Points, in no order, along strands that fork, close into loops and pass close to each other.
(in the rows, 128 means zero)
Two points are linked if the straight distance between their rows is under 106. Some points are linked to none.
boze: [134 151 132 119 105 107 129 103 144 111  87 133 142 148 145 132 151 135
 135  89 112 102 144 155 193  95 162 121]
fep: [ 56  98 196 136 118 167  99 129 121  93 153  89 126 117 106 180 152 110
 141  94 165 114 117 144 140 102 204 126]
riku: [ 87 126 148 101 106 136 129 135 156 123 106 165 167 171 168 151 133 125
  93 112 168 121 174 143 154 130 132 137]
Fekos: [147 162 110 105 114  97 146  88 130 160  83 133 132 164 146 106 141 133
 132  99  89 104 153 134 202  99 154 137]
mupil: [139 144 136 123  87  57 153  88  94 103 155 105 132 142 116 152 132 159
 148  95  77 117 122 172 116 130 154 162]
lides: [109 152  97 131 178 163 159 118 126 176  90 155  85 154  78 107 141  88
 117 197 136 176 123  92 142 114 109 108]
Nafak: [190 128  81 121 149 154  93 134 122 206 106 116 173 112 177  51  86 142
 136 115  90 130 106 105 117 152 105 160]
sutam: [138 152 128 140 124 166 119 143 164 103  81 139 131 109 160  83 139 121
 109 140 146  94 132  99 200  96 123  75]
dafu: [100 155 166 125 113 109 153 119 164 158  90 166 114 178 154 156 109 122
 124 122 162 101 193 172  88 113  96 161]
Rugar: [156 124 103 155 135 110 127 185 139 100 122 134 123  71 140 141 149 146
 144 150 171 134 142 169  78 159  85 123]
tapen: [100 139 198 147 170 152 124 104 137 125 104 127  96 162 120 126 153 103
 146 134 160  84 136 153 104  65 150 129]
nimug: [168 138  77 151 113 121 115 136 145  84 109 119 137  66 130  91 151 134
 146 124 120 126  94 116 182 125 121  70]
tem: [130 124 160 140 110 142 105 135 161  82 139 124 127 106 132 174 132 142
 129  78 116  88 131 158 144 102 146 103]
vokun: [121 132 165 156 181 152 116 100 106 110 114  98  96 153  97  84 196  92
 125 167 146 123 100 107 118  94 172 133]
Buf: [125 118  71 127 133 138 154 152 121 121 120 143 113 107 105 100 118 111
 107 185 141 187 100  62 174 155  83  93]
zam: [157 158  79 140 135 120 126  97 111 179  51 122 169 154 144  37 170 116
 123 163 107 169 106  94 141 160 145 172]
Bifup: [129  98  83 127 179 153 102 174 120 129 139 117  97  76 104 166 124 108
 167 128 147 151 104 124 133 116 126  79]
fuv: [ 90  93 166  99 122 147 111  90 116 162 153 114 132 167 123 137  73 132
  83  72  87 123 112  84 158 120 165 161]
gilan: [147 111 147 170 178 130 117 128 112 108 170 107  68 101  80 130 127 113
 144 152 130 133  98 124  60 111 118 107]
Migur: [133 112 155 130 126 118 137 141 121 105 128 128 133 152 145  98 144 122
  61 161 144 151 117  87 124 156 100 147]
luk: [154 168 130 164 128  98 119 117 147 175  78 113 117 136 143  75 107 119
 137 167 127 107 123 131  67 117  91 159]
dumi: [113 151 193 149 114 108 156  96 155  92 124 145  76 145 126  90 198 116
 127 197 158  75 152 103 172  99 126 104]
non: [118  99 165 112 122 134 120  75 124 149 152 126 148 188 137 101  76 148
  78  87  91 107 122  93 145 116 149 185]
narid: [ 92 111  91  91 146 136 100 139 117 151 115 137 155 126 119 185 122 111
 162  62 128 146 130 165 136 111 168 114]
did: [ 92 162 146 131 152 168 132 145 160 161  66 160 107 145 136 125 146 100
 126 164 174 114 158 134 148  90 118  84]
fanet: [102 106 208 158 109 125 119 107 116  62 185  82 102 116  96 160 118 160
 103 117 113  92  93 116 111 104 165 145]
Dodat: [138 153 154 141 157 145 141 100 143 165 112 130  75 154 115 105 110 114
 127 144 114 116 113 103 123  85 105 110]
lolap: [138 145 118 144 109  73 139  71 103 149 128 102 145 202 128 109 118 136
 126 173 122 117 141 149  32 122 143 217]
Totos: [142 129 126 160 172 185 113 117 126 139  84 118 125 120 122  52 150 108
 101 162 123 155  82  64 164 112 125 111]
lebiv: [130 138  75 142 150 125 139 136 148 126 103 148  94  90  97 114 142 105
 168 153 140 143 118 125 152 112 106  57]
Tela: [125 133 139 144 135 106 124 120 131 111 142 126  96  97  88 187 132 128
 185  79 117 113 125 193  99  98 156 105]
ziv: [104 119 165 128 135 111 135 106 109 117 103 121 137 185 141 109 179 119
 102 143 168 126 131 131 109 125 165 182]
pel: [ 65 155 159 103 142 170 151 142 154 151  84 170 118 171 140 125 150  99
 113 175 181 116 181 121 160  97 129 102]
menep: [131 133 141 131  93  74 149 106 112 122 158 123 164 160 142 125  85 181
 114 138 117 118 147 163  15 148 112 196]
Dimo: [105 123 198 153 106 122 137  92 140 104 166 116 108 158 121 159  70 161
 120 103 103  79 143 153 106  80 140 162]
zim: [156 143  99 132 124 109 170 127  87 141 196 129  89 100 101 140 100 121
 164 155 106 150 124 152  83 182  75 117]
gozi: [152 125 125 160 154 148 138 104 129 113 111 113 105 136 114  52 155 103
 108 179 113 158  87  70 144 132 121 119]
Rumuv: [169 152 101 137  93 105 161 149 142 123 144 144 123  77 153 118 106 148
 148 121 104 113 133 148 140 164  60  92]
kad: [142 142  92  95  70  79 148 113  83 135 162 122 173 111 127 160 125 145
 153  78  81 142 122 169 146 179 142 131]
vesa: [ 80 116 176 128 175 157 120 106 121 150 119 137 105 177 111 141 124 105
 138 124 165 116 133 150  83  86 153 150]
sika: [ 93 124 142  74 131 145  96 110 151 180  68 173 173 186 166  83 125 139
  85 121 163 109 191  93 141 135 153 168]
vagek: [124 156  67 131 164 153 168 116 130 183  77 161  94 136  91  81 134  91
 141 191 134 180 131 101 139 142  91 117]
Bara: [117 145 162 117 114 118 164  89 138 119 132 131  77 160 109 115 154 119
  98 165 100 110 134  77 230 102 132 108]
Vozav: [151 108 173 143 113 132 111 135 126  94 186 104 137  96 128 180  65 188
 118  86  82 103 115 153  84 123 120 140]
kek: [179 140 118 135 130 128 121  99  89 159 162 106 123 134 117 100  87 132
 151 123  69 127  88 127  85 127 113 141]
gefug: [141  82 173 149 131 147  88 172 144  83 164 103 155  87 155 176  96 182
 103  86 122 115 113 143  94 129 130 152]
Popa: [133 166 134 137 151 178 106 143 170 186  35 132 140 128 155  63 137 123
 107 137 151  85 144 114 164  79 140 105]
Sakat: [124 107 132 110  99 119 129 101 107 147 188 118 134 142 116 175  46 152
 137  82  83 124 120 149  85 130 133 159]
zadu: [136 102 116 112 143 143  72 156 145 133  91 136 190 120 175 140 118 142
 139  53 133 114 136 171 114 116 155 142]
Gif: [143 110  80 104 171 143  93 117  81 156 118 111 162 142 115 104 140 104
 134  99  99 170  82 118 120 131 164 143]
kip: [108 141 161 134  81  60 168 113 134  49 149 127 107 132 117 174 177 160
 123 138 138 109 160 162 161 138 140 138]
toso: [113 155  93  96 138 167 134 136 149 187  75 161 144 152 135  93 103 135
  97 134 112 135 152  75 204  98 115  85]
sazul: [157 136 100 124  99 126 131 159 155 107 134 139 130  84 152 154 105 141
 135 101 114 123 139 143 168 141  97  85]
zatov: [176 106  88 131 190 162  99 150 117 170 151 107 115  99 143 117  92 136
 181 116 104 141  95 145  99 119 119 121]
bup: [161 148 139 136 105  94 159  73 119 117 159 111  84 144 103 117 120 135
 129 129  67 111 107 109 159 112 127 116]
ruli: [126 108 109  96 125  99 136 102  91 154 161 133 151 170 119 137 115 117
 116 113 101 165 121 129 107 168 139 165]
Meteb: [174 114  79 177 171 135 149 141 102 129 163 111  85  57 102  89 122 111
 175 189 141 157  99 126  64 171  85 135]
Kogi: [127 123  76 142 163 143 128 160 144 125 125 144  77  75  94 153 129 102
 172 142 147 146 118 122 159 116 113  46]
lof: [171 130  89 143 103 123 110 159 158  94 124 130 131  61 140 139 127 148
 153  93  96 115 117 138 182 126 116  57]
dalo: [129 124  73  92 130 134 141 142 112 172 135 145 130 127 117 148 100 113
 134 119 107 168 116 108 158 148 109  95]
sir: [157 113 147 109 114 112 119  95 122 154 152 130 170 172 162  86  71 148
  82 103  91 112 129  94 104 143 122 180]
nosas: [134 139 168 163 114  53 164  87 119  64 188 111  77 138  77 133 161 154
 127 165 104 100 130 121 104 122 139 140]
Bovom: [ 95 117 188 151  78 132 106 138 165  41 176 115 110  64  90 200 168 154
 128  96 137  81 127 129 145 122 169  96]
sop: [146 114 138 182 187 137 124 149 141 112 144 121  59  92 111 110 125 119
 144 170 163 116 121 124  71 118  83 103]
bezir: [122 147 136 133 106 146 134 130 149  93 103 134 117 123 139  92 150 119
 103 138 128  87 135  90 228  90 144  68]
Sirez: [156 131  68 113  98 125 152 150 130 161  94 145 158 110 165  70 113 122
 125 172 129 162 122  98 143 186  72 134]
ziso: [ 59 101 175 120 164 150 114  93 110 137 130 123 120 178  99 150 125 104
 143  95 147 128 124 151 111  94 187 170]
kora: [ 81 148 118 100  95 169 120 175 137  98 100 169 175 151 160 137 133 118
  90 146 176 127 168  89 204 110 124  91]
Mimok: [110 113  89 117 115  94 153 165 116  86 130 132 145 108 114 169 156 121
 114 141 166 173 144 159 119 164 123 114]
gogek: [170 124  88 120 166 159 121 149 121 185 143 123 116  92 157 123  75 143
 184 103  95 138 116 141 126 125 102 101]
Beg: [138 131 169 156 113  93 166  93 113 100 185 116  84 145  99 151  86 161
 122 158 102 113 117 129  57 118  91 131]
nop: [ 96 138 225 146 112 117 161 100 147  77 160 134  69 152 122 127 172 124
 125 178 146  58 161 118 168  91 139 128]
nemim: [ 44  94 177 115 141 163 113 105 101 125 141  94 100 144  82 171 142  98
 139 104 155 129 109 141 135 100 215 149]
nup: [102 125 211 160 138 131 117 119 136  55 168 114  93 108  95 125 192 119
 147 150 168  81 128 137 106 100 164 112]
Daf: [164 131 122 125 143 149 132  88  94 185 187 114 113 153 126 126  45 136
 164 138  73 131 105 134  57 121  97 140]
Nopel: [ 51  88 175  88 106 200 103 170 150 107 151 160 181 148 151 182 101 123
  92 103 178 122 165 110 160 131 139 133]
ribip: [132 141 153 163 149 132 127 132 155 104 107 130  87 104 125 103 159 114
 138 135 156  94 130 128 128  97 110  81]
potol: [ 91 128 171 131 120  92 169 115 119  97 151 136  75 147  93 165 138 124
 116 158 155 133 148 143 112 132 121 136]
poda: [108  96 160 108  99 133 123 114 117 133 161 100 121 120 115 166  87 128
  96  78  95 123 101  95 165 125 148 131]
Vanom: [112 139 186 115 106 133 159 105 153 123 145 133  62 144 115 142 116 117
  97 137 116  96 140  89 210  92 127  87]
dor: [126 120 169 142  98 144 127 154 185  94 150 158 144 125 156 193  89 180
 103  94 125  93 171 185  77 137  85 162]
rifa: [113 139  92  96 176 169 105 117 116 185  76 139 172 179 113  68 163 123
  92 134 112 174 116  56 159 125 162 140]
fes: [142 130  81 132 169 174 114 119 117 161  85 120 161 140 112  53 151 117
  99 156 101 184  80  63 174 129 142 125]
bepo: [131  89 124 113 129 167 104 186 167 123 174 135 120  90 153 229  70 152
 134  91 118 130 150 148 135 138  97 118]
Melan: [ 77 106 107  92 108 100 161 154 119 117 132 156 147 149 116 179 143 106
  97 129 177 172 158 147 127 163 130 138]
ril: [ 78  64 126  80 150 170  78 139  96 155 142 117 166 139 109 160 105 110
  97  82 138 164 101  91 132 137 183 148]
des: [190 130  95 132 131 148  79 169 156 171  95 122 175  91 205 110  90 158
 145  86 122 102 144 153 117 131 112 147]
keb: [ 98 124 199 154  94 120 115 120 157  63 192 109  86  79  78 166 182 128
 135 122 144  75 122  96 165 105 178  79]
som: [106 139 109  83 151 160 126 108 121 188 104 137 137 175 100 120 131 119
  92 116  76 154 121  58 220 106 166 111]
mos: [143 110 103 111 178 151  95 160 143 209 122 146 140 127 185 132  77 136
 147 119 152 142 159 137  77 156  83 154]
Tid: [176 149 110 126  82 107 171 131 125 150 159 137 133 106 156 112  92 144
 132 129  92 128 136 127 137 176  56 111]
bubes: [151 181 108 122 119  95 151 102 142 178  58 135 119 166 149  83 157 126
 140 139 106 119 151 133 175 110 131 134]
Zale: [133 102 136 108 137 137 117 111  96 176 197 121 127 139 119 159  35 148
 147  96  79 136 125 137  68 136 111 160]
Gerer: [122 145 143 140 163 159 125 146 160 139  83 153  93 122 132 118 137 107
 143 144 173 109 141 136 128  90 106  92]
boruk: [ 73 106 210 140 114 148 116 133 134  57 158 113 136 122 114 173 158 133
 129 102 164  95 133 158 127 113 186 144]
Nane: [117 125 106 132  99 124 123 135 149  87 147 119 102  85  97 135 150 118
 125 140 131 122  98  65 225 109 148  41]
Vaset: [115 104 162 133  82 119 132 117 125 122 200 100 132 107 112 200  47 174
 129  66  67 118 121 136  99 146 134 154]
puno: [115 160 119  93 143 157 147 105 144 180  87 150 122 170 118 116 114 123
 112 133  97 127 146  94 220  93 132  92]
bavam: [112  82 177 130 130 184  75 175 154  77 158 118 168  95 158 183 107 155
  99  80 149 116 129 152 121 130 131 149]
ran: [135 143 146 141  73  46 165  99 110  64 152 117 119 128 115 163 152 180
 133 114 100 110 145 173 121 139 147 154]
tamem: [108 144 129 115  96 102 138 120 140  76 108 127 134 129 132 151 181 125
 139 109 141 104 145 152 198  98 170 113]
bonuk: [178 148  90 138 101  95 142 101  83 131 143 102 167 121 144  68 138 135
 133 125  74 156  82 116 125 179 114 159]
bimuf: [139 133  93 108 174 166  79 132 130 189  63 140 175 133 160  89 131 136
 136  90 120 127 127 128 139 101 158 122]
nomev: [ 84 127 165  92 148 146 111 109 122 170  78 146 172 208 155  74 168 123
  80 151 165 125 159  94 140 122 171 185]
fet: [ 83  78 160 110 112 192  79 184 152  83 159 129 189 113 166 198 116 145
  88  87 165 126 144 128 141 137 139 139]
noza: [161 148  88 118 107 108 117 134 109 205 119 140 169 125 173  85 109 128
 157 138 132 138 140 140  60 194  83 184]
vaf: [136 145 142 155 118  89 138  93 108 125 125 108 118 170 130 117 134 125
 128 151 128 112 132 153  51 114 129 170]
gezuk: [148 133  86 124 155 124 116 113 107 141  89 115 137 129 116 106 159 108
 153 113 112 150  94 137 145 109 164 108]
soka: [114 115  85  64 106 125 146 126 104 179 151 149 153 152 118 155  98 105
 114 120 100 186 124  85 171 180 121 110]
zazev: [158 140 109  97 102  91 138 115 110 175 134 148 180 150 168 112 104 141
 137 108 113 131 151 146  85 177 106 173]
Zuf: [168 126 124 142 162 141  84 158 148 192 117 116 130 103 185 119  81 145
 159 137 143 114 144 152  55 126  89 165]
bokik: [155 155  75 112 109 113 124 143 129 197  82 137 169 119 177  68 122 124
 134 151 137 151 134 122  96 189  86 172]
Febap: [139 113 126 171 164 136 110 177 155  98 136 123  91  63 131 132 139 126
 156 154 181 112 130 151  81 125  86  93]
rozi: [116 127  91 137 138 107 135 140 109  80  93 120 131 133 108 103 207  95
 134 166 172 153 116 129 150 129 169 113]
Num: [158 150  73 163 148 106 133 118 117 126  85 116 123 104 103  68 179  86
 162 169 143 157 105 142  99 146 136 138]
zifi: [118 103 120 105 150 164 102 149 126 138 106 135 162 142 153 113 129 120
  94 115 144 146 113 100 156 125 128 123]
rel: [153 168 102 166 108  69 189 121 132 122 113 134  89 106 103  96 155 104
 155 198 154 139 140 144  85 165  81 126]
gos: [161 170 103 132 132 102 131  85 121 184  67 118 140 168 144  62 154 121
 135 146  97 126 128 124 132 120 145 172]
Dudo: [109 123 191 155 115 116 158 122 139  97 181 134  86 139 105 174  78 167
  98 147 128 114 137 139  53 116  86 144]
gipa: [123 141 102 104 112 115 162 129 132 136 118 148 108 140 121 138 127 110
 122 124 113 145 134 124 183 131 117  88]
Fivok: [ 89 113 154 116 132 155  96 154 116  81 111 116 179 139 144 150 173 119
 124  98 184 130 128 158 132 111 187 135]
zisav: [149 134 161 148 115 131 106 128 150  88 120 117 152 117 156 150 123 154
 129  63 117  86 136 180 120  93 148 138]
resub: [ 75 116 198 147 113 116 170 130 125  75 176 136  98 144  95 182 118 155
 107 136 161 133 148 151  69 141 123 162]
supet: [149 119 130 165 163 102 120 139 113  77 161 108  89  81  80 143 147 130
 161 132 141 117 112 166  63 123 132 110]
Dobig: [157 158 157 143 135 125 158  79 135 174 127 121  96 172 129  90  82 125
 115 142  77 104 126 108 128  90 106 137]
Mip: [132 133  61  80 139 155 121 139 128 195  97 156 173 141 146  94  97 141
 110 112  92 156 131  78 197 131 119 100]
Bag: [132 151 163 166 127  99 146 104 153  93 101 135  75 129 118  95 191 114
 147 160 156  84 143 133 137  92 133 102]
pegu: [139 103 133 126 141 131  85 137 124 113 116 110 170 122 157 151 125 138
 140  59 126 119 113 166 114 117 158 144]
turig: [165  93  96 144 180 152  97 155 110 128 150  94 104  75 126 129 119 124
 159 124 121 150  89 116 121 128 118  99]
Pugav: [155 140  71 127 157 147  96 134 121 159  57 119 168 114 150  77 151 127
 153 105 114 139  99 131 148 111 153 107]
tepu: [ 99 105 102 100 146 198  93 176 126 139 125 125 139 111 126 141 106 120
 106 135 141 155 109  58 193 102 126  69]
Zovup: [150 136  95  99  83  86 156 130  94 120 174 114 129  90 113 161 120 139
 141 107  91 157 108 147 136 176 115 114]
didit: [137 165 165 145 141 131 112  90 138 174  77 119 121 177 145  79 117 129
 121 138 118  80 134 124  98  69 146 166]
mobir: [151  97 109 150 173 146 117 156 119 106 130 115 106  83 119  95 138 104
 127 163 149 163  79 106 119 135 110 118]
Fal: [149 146 106 140 108  75 184 136 109 103 141 133 108 106 104 105 141 120
 116 171 139 152 135 137  90 179  77 131]
nir: [138 179 157 156 129 101 115 105 153 193  65 114 113 157 142  76 112 123
 116 165 124  84 133 117  87  91 120 168]
kon: [158 153 142 119 126 136 146  95 137 192 130 137 117 161 143 117  62 139
 126 102  74  98 138 130 133 100 107 126]
Pibef: [149 121 119 111  84 117 137 138 125 119 170 119 115  83 120 172  92 141
 130  97  86 138 114 124 161 151 112  89]
tefuf: [ 98 139 131 119 101 159 126 132 142  92 135 126 112 108 104 126 150 110
 111 155 133 111 114  53 229  93 157  40]
vomib: [176 122  82 156 118 119 117 139 133  88 102 108 151  61 154  57 149 133
 135 125 117 130  82 111 161 136 117 102]
naki: [108 107 103  77 117 105 153 111 100 154 166 145 146 168 109 147 102 117
  94 117 104 179 132 103 138 184 129 154]
luto: [136 153  64 148 142 109 139 138 124 113  61 130 125 116 110  75 200  83
 153 170 178 153 119 142 127 132 144 118]
zudit: [155 124 118  86 105 100 111 100 124 166 120 153 184 169 178 100  91 148
 107  91 103 111 158 119 111 169 124 169]
gibob: [165 123  79  94 144 153 111 129 118 197 119 141 172 135 159  76  85 142
 118 109  84 156 114  80 155 157 112 125]
Fefuv: [141 137  99 133 118  71 167  73  66 115 154 100 102 177  80 136 173  94
 128 172  82 166 113 116 155 157 165 172]
bov: [101  84 109  91 159 154  94 116  91 164 132 117 161 160 105 132 129 101
 106  99 113 168  89  97 141 130 179 145]
ref: [172 155  93 107  85 114 164 129 125 178 132 154 154 124 175  87  90 135
 126 139 100 144 140 118 140 185  54 130]
buto: [ 88 119 176 136  75 179 118 175 180  50 173 149 132  83 123 236 131 150
 107 100 140 108 150 155 150 132 125 110]
vifi: [ 91 137 210 147 161 154 123 103 139  94 141 114  80 132 110 115 178 100
 156 148 156  78 138 135 131  67 173 109]
dozif: [149 129 145 152 126 115 148 113 128 122 102 115 113 150 132  63 156 115
  90 170 121 133 104  88 129 128 118 144]
vop: [153 135 143 139 103 100 133 122 134 129 147 124 164 139 154 144  73 177
 127 117 122 101 152 177  31 135  93 167]
Seda: [104 124 119 115 151 127 112 113 113 139 111 125 113 121  90 181 134 107
 177  75 124 130 111 179 122  93 184 108]
Pulis: [122 163 128 118 160 167  98 128 145 181  47 128 143 149 150  93 151 123
 131 108 142 100 139 137 148  68 163 122]
libas: [102 117 208 162 120 124 120 121 119  50 164 104 110 114 100 142 166 146
 128 124 144  92 114 143 102  99 170 140]
potuz: [117 159 162 144 103  83 171 126 151 139 111 150  94 159 130 155 125 130
 129 155 166 106 179 172  67 120  87 156]
purok: [ 89 139 155 109 102 154 132 162 154  89  98 146 160 148 173 138 153 118
  95 134 182 108 164 122 182 115 137 106]
rik: [144 131  83 111 121  85 146 105  68 144 159 122 162 155 115 128 127 114
 132 121 109 167 117 154  83 188 138 172]
mus: [155 113 102 112 147 150  61 166 157 159  91 139 186 113 197 138 113 145
 146  72 143 111 161 170 105 133 124 148]
tupok: [118 141 161 138 129  96 177 135 140 125 136 156  82 139 119 165 124 117
 123 155 156 125 161 163  83 136  83 127]
bikef: [148 142  69 137 143 137 149 148 130 161 105 145  98  93 139 109 110 109
 173 167 141 147 123 138 124 137  77  88]
zazi: [142 161 141 177 114  73 142  92 123 108 123 113  85 138 100 112 138 136
 157 170 130 103 135 166  48 100 120 147]
momur: [134 111 162 132  86 116 130 127 128  99 176  90 103  82 107 178 102 156
 108  88  84 115 106 113 150 129 134 105]
Ponos: [132 114 180 157  99 106 127 111 127  83 190  93  95  91  88 165 113 152
 106 107  98 102  99 110 116 120 141 115]
pum: [193 115  98 128 141 136  88 139 119 171 120 110 184 107 190  82  98 145
 138  89 104 119 111 138  95 145 111 155]
bek: [128 125 165 148  91 146 122 190 182  52 176 151 121  61 121 207 139 165
 103 120 139 100 144 136 145 148 101  90]
Rof: [169 103  81 171 181 149 127 150 117 115 132 110  93  68 102  80 145  98
 158 182 154 164  88 121  82 152  99 120]
Kob: [129 138  84 128 110  72 169 154 104  83 129 137 131 110 105 145 168 118
 127 151 160 162 147 168  97 186 111 131]
rito: [166 144  62 176 154 137 134 102 133 128  71 122 106  79 106  34 175 101
 161 183 121 166  89 100 129 145 122 135]
Gigib: [110 136 115 102 105 105 166 107 121 133 124 128 109 153 115 131 144 115
  98 157 108 147 125  74 216 133 132 101]
sinos: [132 130 145 157 124  85 122 121 126  72 162 106  97  87  79 175 150 145
 167  98 121 107 114 177  91 106 154 108]
vog: [133 140 130 121  83  65 142  70 100 142 150 110 165 195 150 115  99 164
 123 158 116 112 143 157  26 145 136 214]
Kesab: [102 116 180 136 104 144 132 149 173  84 158 152 135 133 142 199  81 162
  99  91 133 107 163 160 119 132  99 152]
gidam: [123 118 178 148 101 144  89 152 157  52 162 112 126  72 114 188 138 153
 135  76 126  94 118 149 137 110 164  99]
kuf: [175 130  93 159 142 130 151 138  94 140 166 116  90  92 114 100 104 121
 165 181 131 150 111 146  49 165  63 136]
lopi: [ 89 116 203 147 111 106 160  88 119  90 164 123  63 164  96 148 164 127
 119 167 143  97 148 121 142  99 142 145]
vak: [147 132  55 124 116 126 171 143 112 146 107 151 146 116 130  77 128 109
 119 185 134 191 114  90 159 182  77 119]
nilo: [130 110  79  89 144 142 103 152 121 158 133 126 145 101 134 191 101 129
 171  71 113 148 123 160 151 133 141 103]
Nilal: [ 72 121 144 121 123 148 118 152 119  77  99 130 168 149 136 139 204 106
 139 138 190 130 152 156 151 110 190 116]
gatab: [144 155 135 152 139 178 111 146 163 146  61 136 128 108 166  59 124 125
 103 141 150  87 132  93 179  93 111  99]
vami: [ 90 130 175 142 131 124 128 111 123  74 164 106  89 124  86 106 225  91
 142 188 161  97 126  90 186 100 192  94]
mef: [141 123 154 142 116 121 125 145 163 127 144 136 146 124 165 172  71 178
 117  99 131 104 163 178  46 124  83 172]
Topaf: [131 104 122 139 135 146 104 152 117  89 130 103 132  90 124 107 153 111
 104 145 137 149  81  85 161 124 138  94]
relod: [141  95 121 112 145 152  98 174 135 137 181 121 132  92 144 222  67 157
 169  68 107 132 142 171 102 141 112 128]
gon: [ 82 123 166 123  72 168 136 162 193  84 165 155 119 111 119 233 107 153
 108  88 134 112 166 164 157 136 111 125]
Vasag: [138  95  96  96 130 148  93 152 114 169 173 130 151 102 148 201  74 144
 180  59 100 146 130 173 110 149 122 135]
gumev: [ 91 136 123  83 185 147 114  95 134 223  70 165 152 201 118  96 143 121
 116 127 140 148 161 111 113 121 163 163]
tuku: [ 92 135 146 118  91  90 146 125 131  58 127 127 127 136 120 167 203 133
 134 128 154 129 147 152 179 122 171 124]
ferun: [138 123 140 158 113 121 117 185 158  73 118 137 151  93 155 156 158 160
 112 136 167 125 149 168  85 158  90 131]
Pamon: [134 124  80  91 125 127 122 164 140 154  99 160 180 127 171 139 113 129
 136 111 142 146 154 147 128 154  98 116]
zemu: [116 131 116  88 184 156 107  95 123 206  87 155 146 191 112  78 124 120
 105 125 105 152 131  84 127 132 153 154]
fug: [183 150  90 126 110 102 138  83  61 150 164 102 171 157 124  88 130 121
 138 129  72 159  93 137  87 183 139 176]
vozu: [132 118 154 144 120 139 116 189 163  51 153 140 132  78 140 181 145 156
 113 130 161 118 139 155 111 147  94 105]
Nurak: [144 140 104 103  75  58 156  91  86 124 156 110 165 148 130 136 142 147
 139  90  73 132 123 161 140 164 162 162]
ropu: [ 94 123 164 115 136 132 119 112 115 131  92 126 158 185 155  87 190 111
  99 158 160 118 145 113 150 114 170 179]
rebaz: [103 135 168 145 121  97 127 109 151  70 161 118  90 101  89 135 215 117
 143 142 143  78 133 109 192 108 182  77]
mufa: [168 116  92 152 155 109 119 137  96 108 164  94 108  71  82 140 145 113
 184 115 122 146  86 167  69 144 135 117]
mep: [ 59 115 118  84 121 118 150 156 120 121 120 173 153 175 126 165 136 105
  89 157 194 166 167 112 143 153 127 128]
Zeti: [168 145 126 157 142 122  94 138 135 191 101 108 123 117 163  91  86 133
 148 142 124 106 123 140  45 121  91 163]
didev: [ 96 127 140  86 118 122 120 118 153 162  84 176 170 186 173 113 118 126
  94 105 159 120 190 119 135 139 129 165]
gavam: [168 127  94 169 147 126 143  99 139  97 111 120 106  94 103  46 172 107
 134 182 110 162  81  74 143 148 111 124]
Nav: [135 110  90  95 147 143 110 168 146 185 114 168 150 131 180 154  90 135
 151 117 157 146 172 153 106 158  88 135]
Vel: [143 128 127 135 159 124 129 100  91 142 150 112 105 148  98 128 111 113
 150 126  93 141 100 130  89 111 135 144]
nibo: [123 124  72 100 122 155  91 179 145 125  82 160 188 134 176 156 126 128
 129  97 158 140 152 139 164 120 131  97]
zape: [145 113  63 125 132 107 146 142  85 104 132 112 136 105 100 112 154 100
 128 139 128 180  93 119 122 174 131 118]
retus: [149 150  63 138 162 144 158 129 131 199  94 153  91 100 108  92 115  99
 161 176 128 168 126 120 131 138  72 105]
Boma: [ 90 135 102  89 105 177  98 171 162 123 101 182 183 145 163 175 106 128
 109 110 158 121 174 117 199 105 134  93]
kupab: [125  90 120 126 178 142 108 156 104 144 152 120 120 122 121 167 103 127
 142 111 140 147 116 154  68 133 112 144]
zepi: [123 110 134 131 107 118 140 145 116  80 141 109 144 132 128 108 155 120
  78 143 140 157 104  85 164 151 125 115]
vavo: [ 96  72 132  94 153 163  89 161 116 137 144 127 162 124 140 163 101 124
  99 100 149 154 111  98 141 139 135 121]
mamut: [ 91 135 111 120 143 137 118 146 107  93  84 118 146 145 118 118 208  92
 143 147 177 138 129 128 166 104 190 106]
tup: [ 43 100 165  93  86 126 130  98 119 119 132 120 134 182 122 168 156 130
 126 116 135 118 152 126 219 115 201 169]
tisav: [113 139 135 118 182 163 148 124 126 177 102 141  93 161 100 110 112 100
 125 155 123 150 119  98 145 102 112 102]
lamuz: [189 132  92 150 111 106 140 126 115 106 127 103 153  84 144  58 140 136
 124 133  90 150  82 110 141 163 111 130]
mav: [139 120 132 148 111  67 156 119  82  70 166 102 130 141  97 128 158 146
  93 162 132 158 116 139  60 173 129 178]
nam: [164 141 129 145 106  88 169 120 102 120 196 118  94 108 105 143  90 150
 136 148  99 135 108 134  75 154  76 123]
dit: [ 43  84 186 101 110 167 119 140 138 118 153 138 148 160 134 175 107 117
  99  90 153 127 147 114 163 127 157 144]
loka: [151 134 115 106 152 149 125 122 127 194 138 139 121 130 144 144  59 127
 153  90  89 116 136 143 120 114  99 114]
mogel: [163 167 112 177 121  67 169 116 144 120 117 125  74 114 103  89 153 115
 171 184 153 120 141 157  52 140  96 138]

A piece is all that can be reached along the links. How many separate loops has the piece of each point below (a circle has one, a figure eight two, a Y none), and how many tips (points with one link)?
vavo: loops 0, tips 2
Migur: loops 1, tips 4
sinos: loops 0, tips 3
libas: loops 2, tips 3
Zuf: loops 0, tips 2
Nafak: loops 0, tips 2
bavam: loops 0, tips 2

A fork is a point with three links, a tip a point with one. Leave the first point through the second and follow the links. Name the first fork or tip that comes.
soka, naki: sazul
zazi, mogel: mep
zudit, sir: momur
gumev, zemu: gozi
Vaset, Sakat: Vel
kek, Daf: dit
sazul, lof: Vanom
tem, gidam: vami
Boma, kora: ziv
des, pum: som

How many points has the smallest loop of links through each point below? Write 0 if it is on no loop.
zudit: 15
zatov: 15
tapen: 9
gon: 0
Zuf: 0
